Points on a hilly landscape, in no order, each with its height.
From any point a ball rolls to the lowest of the 2 points nearest to it. It stops when none of these is lower. Distance is the straight distance between rows; heights are no part of it.
Toki height 595: [140  97 166 122 104 110 140 125 122  81 108 159 120 111 103 149 111 137
  96 101 120  93 118]
Mov height 400: [103 121 121 100 111  97 170 128 117 131 115 106 133 154 105 141 137 126
 118  84 114 168  86]
Nukef height 705: [197 183 131 150 176 185 133 148 162  75 196 146 106 159  87 141 124 146
 105 196 126  89 177]
vepo height 729: [213 208 103 148 167 183 183 145 160  74 183 138 158 150 136 155  88 158
 149 160 149  78 155]
kekeg height 377: [106 146 117 129 169 120 126 133 107 174 142 109 137 141 136 119 171  91
 163 189 130 153 149]
Rono height 216: [197 137 134 136 121 149 170 136 173  67 129 136 134 146 158 197 116 157
 140 120 133  78 132]
ruro height 286: [ 99 137 126 111 120  97 107 117 106 194 114 124 142  72 177  79 124 110
 149 121 147 199 103]
megav height 575: [153 188 113 121 180 140 183 152 133  81 180 110  81 166 119 172 124 132
 167 148 136 108 152]
Kofe height 602: [185 193 137 114 139 139 182 167 148  69 177 105  98 168 124 191 102 154
 188 129 112  90 133]
vog height 584: [114  85 141 109 127 103 143 135 122 190 106 126 113  97 130  94 145 152
  98  98  98 157  69]
Nudi height 628: [195 157 161 112 115 126 149 177 168  79 144 103 113 173 119 208  92 185
 184 115 119  91 121]
boged height 464: [ 89  76 115 113  98 111  68 110 100 179  86 144 171 102 152  53 137 120
 156 102  98 124  98]
rivi height 240: [112 138 109 109 154  88 153 124 114 187 155  84 110  77 142 109 142 110
 119 117 146 180  75]
vokeb height 289: [132 169 107 141 137 162 158 135 132  96 112 123 149 157 113 163 128 143
 147 155 111 122 185]
lipes height 182: [129 141 148 165 122 140  99 160 132 180 139 187 119  99 127 118 105 107
 103 182 122 112 118]
tume height 650: [142  84 189 134 142 122 122 138 136 161 144 154  99 144 128 127 145 124
  96 113 124 139  98]
Dobev height 651: [124  68 137 116  69 110 123 146 126  87 113 158 106 121  92 135 106 145
  94  79  96  67  85]
duge height 610: [102  92  94 107  97 122  96 109 129 210 100 112 151  99 175  47 132 137
 138  53  96 205  62]
maf height 113: [160 154 107 168 127 201 100 107 158  63 119 171 166 161 112 126  96 158
  87 173 126 114 202]
vaki height 657: [177 143 179 113 117 120 130 164 151 109 157 101  77 158 106 196 107 139
 145 137 120  81 124]
monap height 358: [ 96 127  77 110  97 145 126  96 102  75  82 118 172 154 150 139 140 116
 163 115 129 149 156]
Fim height 463: [124 126 160 151 145 117  62 136 121 205 102 147 189 106 169  57 118  92
 167 159 144 150 120]
zedus height 251: [154 150 135 125 166 118 111 138 114 225 136 108 122  71 202  65 162  97
 148  86 130 193  96]
Gota height 357: [118 127  88 105 106 129 140 140 117 124 112 133 145 135 137 174 137 108
 126 159 122 127 130]
tige height 703: [122 104 144 160 137 114 114 110 128 105 116 151 157 124 105 106 110 111
  92 149 156  94 183]
Tef height 299: [164  92 114 128 104 131 162 122 159  63 111 134 128 165 141 182 117 186
 129  74 119  84 115]
Zuso height 485: [116 132 129  84 121  87 179 142 142 127 151  70 102 151 101 171 120 141
 119 101 129 155  80]
bokef height 559: [ 80  95  96  84 108 121 131 114 122 198 103  95 143 125 115  70 150 144
 101  63  96 210  76]
zekev height 520: [157 141 168 156 169 137  63 140 126 204 139 168 166 102 190  44 103 111
 173 165 139 163 151]
padot height 137: [172 126 147 137 116 165 140 131 142  83 134 150 119 158 123 172 121 126
 124 125 129  98 143]
vavi height 368: [167 136 102 109 113 138 183 134 149  69  98 105 143 139 137 198 109 173
 137  70 114 106  81]
gefi height 534: [ 85  76 104 109  99 110 129 123 106 172  97 121 125  91 123 105 149 154
 104  86  76 122  98]
bam height 566: [131 156 158 168 164 149  68 132 119 207 148 162 145 118 143  62 114 116
 140 206 146 147 162]
Mosiz height 248: [118 154 155 160 149 112 133 156 142 137 178 151  87 128 118 110 134 109
 123 169 156 135 102]
budes height 564: [140  99 161 106 130 114 144 138 120 191 144 120  85 117 135 143 150 151
 116 123 112 161  95]
Zaz height 373: [131 121 140 142 106 109 113 129 126 210 124 153 110  68 184  68 119 124
 128  88 121 179  89]
gol height 255: [142 142 161 158 151 144  97 153 159 158 173 171  99 125 106 129 108 103
  91 198 155  99 125]
riv height 28: [186 149 124 161 122 195 135 119 166  64 146 172 142 151 131 159  84 150
 110 154 137  83 171]
vek height 212: [ 96 123 151 145 130 134  82 117  97 150  91 146 152  92 115  81 119 110
 144 152 124 123 147]
dif height 659: [114 102 127 143 102 118  85  92 127  69  81 119 166 127 120 101 143  97
 126 104 149 108 157]
Lis height 450: [108  65  69 120  78 108 136  97 112  97 107 114 135 147 121 115 139 153
 103  59 123 106 111]
mivop height 679: [191 144 179 122 136 137 129 159 154  68 158 130  99 130  95 195  75 157
 131 133 146  61 138]
Fanop height 616: [ 97  76 153 146  96 114  49  90 145 116  90 147 163 123 140  76 133 109
 126 146 149 115 145]
rok height 683: [127 133 133 152 130 146  81  87 119 102 106 125 186 125 117 102 127  89
 116 139 166 100 193]
Tezil height 718: [188 185  90 153 189 172 162 126 160  75 185 126 120 158 116 142 126 155
 149 202 146  88 169]
rire height 701: [120  56 121 127 102 107  98 133 102 125 111 166 130 119 114 128 111 115
  98  91 120  75  71]
Gif height 466: [119 141 138 138 148 124 162 122 126 114 130  96 104 162 119 158 159 123
 130 118 138 137 144]
zeva height 415: [ 97 131 119 112 115 136  84  92 107 102  88 102 154 121 149 109 134 104
 156 153 149 166 155]
vube height 342: [125 133 123 144 127 156 115 138 122 103 101 139 131 119 108 164 138 116
 115 177 128 121 121]
Desir height 456: [ 76  87  91  84  84 113 127 123  96 149  94 105 161 123 126 118 154 117
 119  84  82 156 118]
gaf height 175: [ 99 153 137 137 132 125 100 132  99 174 133 155 117  83 170 101 111 109
 162 171 158 170 122]
gisen height 453: [112 101 148 148 108 119  99 125 109 177 115 165 105  57 144  92 117 129
 109 109 122 125 105]
Luk height 560: [149 102 112 142 116 131 159 105 133  62 108 161 168 134 123 139 106 168
 118 120 133  77 174]
Rugo height 228: [108 192 121 137 152 143 124 127 104 101 112 114 152 121 102 139 125 112
 137 171 141 135 188]
tuse height 294: [126 119  95 126 112 137 152 105 132  73  89 122 146 137 147 170 146 141
 139 120 128 121 127]
ved height 63: [105 122 156 153 111 143  78 131 130 137 102 184 137  78 105 104 106 120
 108 175 134 101 142]
Leki height 734: [125  92 139 145 120  96 146 114 116 130 132 153 154 163 109 145  95 119
 110 123 147 113 165]
vedup height 764: [139 133 158 143 132 123 141 133 117 137 172 149 115 150 100 140  80 136
 109 160 145 113 174]
Rozel height 721: [121  99 177 163 167 132  91 126 132 165 126 160 122 123 140 102 155  97
 111 153 144 139 125]
votul height 424: [ 96 153 105  67 172 107 178 144 121 161 183  73  82 147 123 155 159 107
 139 108 122 178 111]
kebiz height 36: [132 172 110 162 150 178  84 116 143  99 131 156 159 132  82 128 109 141
  88 195 134 108 171]
saled height 518: [128  71  77 140 100 124 135  99 122  73  99 142 162 137 119 118 127 153
 120  82 126  61 162]
zil height 477: [109 121 136 121 126 116 143 134 110 185 128 118 120 132 150 131 160 123
 130 152 118 158 130]
sede height 145: [107 184 132 160 169 152 104 132 124 138 142 139 140 132  87 107 121 116
 117 196 145 126 171]
Fut height 792: [135 116 163 126 144  98 149 145 103 175 150 143  96 113 113 137 100 138
 106 142 128  97 140]
vogu height 533: [121  93 171 125  90 126 112 130 121 125 112 170  93  86 108 120 116 115
  92 103 113 110 138]
satep height 266: [105 158 134 145 124 157 100 126 106 136 133 140 106 110 141 131 135  91
 139 170 147 154 122]
vabo height 693: [214 186 158 144 153 154 151 161 161  65 182 135 104 139  94 167  93 151
 113 165 136  60 168]
sira height 268: [106  93 149 151 129 108 127 106 142 112 100 136 117 112 128 131 170 129
 110 127 127 132 115]
Zamu height 293: [107 116  90  74  98 134 170 110 145 107  99  80 128 154 118 148 147 155
 104  51 101 171  92]
Fad height 371: [145 142 154 152 152 125  69 143 121 209 102 129 164  89 204  48 142  99
 175 101 117 183 109]
rogip height 338: [ 87 158  88  83 176 111 151 134  91 175 176  94 102 108 151 130 142  97
 152 134 144 182 113]
mup height 362: [129 155 161 159 156 130 150 143 145  99 181 125  85 172 108 145 143 114
 137 153 150 126 117]
zelu height 211: [102 118  85 107 103 128 137 107 143  93  90  78 116 126 133 171 166 134
 111  82 133 153 111]
kesap height 419: [148 163 116  94 101 120 185 158 155  81 127  90 122 143 118 208 132 162
 158  96  95 115 105]
lokib height 291: [122 178  90 131 162 140 134 122 120 122 158 103 130 142 132 133 164  94
 146 189 147 140 175]
neril height 552: [ 94  70 138 129 111 112  43  91 116 151  81 123 186 109 152  34 131 118
 156 129 138 104 118]
rasok height 542: [126 151 140 125 127  82 156 148 140 129 157 110  77 135 110 178 105 144
 131 141 148 127  88]
sono height 375: [103 104  83 110  81 130 162  98 137  81 103 117 133 173 118 138 118 152
 126  40 113 133 109]
Leso height 111: [107 146 100  95 184 115 132 132 121 225 150  71 114  84 179  88 164 106
 142  94 135 202  87]
vupe height 496: [ 97 101 115  79 123 105 167 133 146 174 113  83 136 124 103 112 150 142
  88  80  94 186  69]
dod height 86: [ 98 121 121 122 101 101 128 105 136 104  91 101 122 115 132 125 177 108
 114 116 134 173 124]
Tened height 537: [159 169 122 122 147 107 199 140 136  87 179  78  90 169 118 168 143 121
 141 113 138 134 141]
zinu height 579: [103  52  88 127  81 131 107 111  96  99 115 173 139 148 118 116 116 149
 123 106  97  72 153]
buza height 512: [118 167 120  89 169 115 186 151 135 124 203  67  54 181 110 156 159 125
 169 112 115 136 122]
lasa height 353: [ 95  91 125 114  95 131  83 109  81 148  77 131 152 118 134  92 144 108
 131 109 105 132 138]

Call two points neighbours if one is among the 2 nearest of the other. Go from one point of each pair to the other, from neighbour to neighbour, staying as low as possible. Name the highest point that can't be avoided.
ved / Mosiz -> gol
Leso / ved -> Tened
kebiz / riv -> maf

For each start below, name the point where the ball stops.
rire -> gaf
tume -> kebiz
Dobev -> gaf
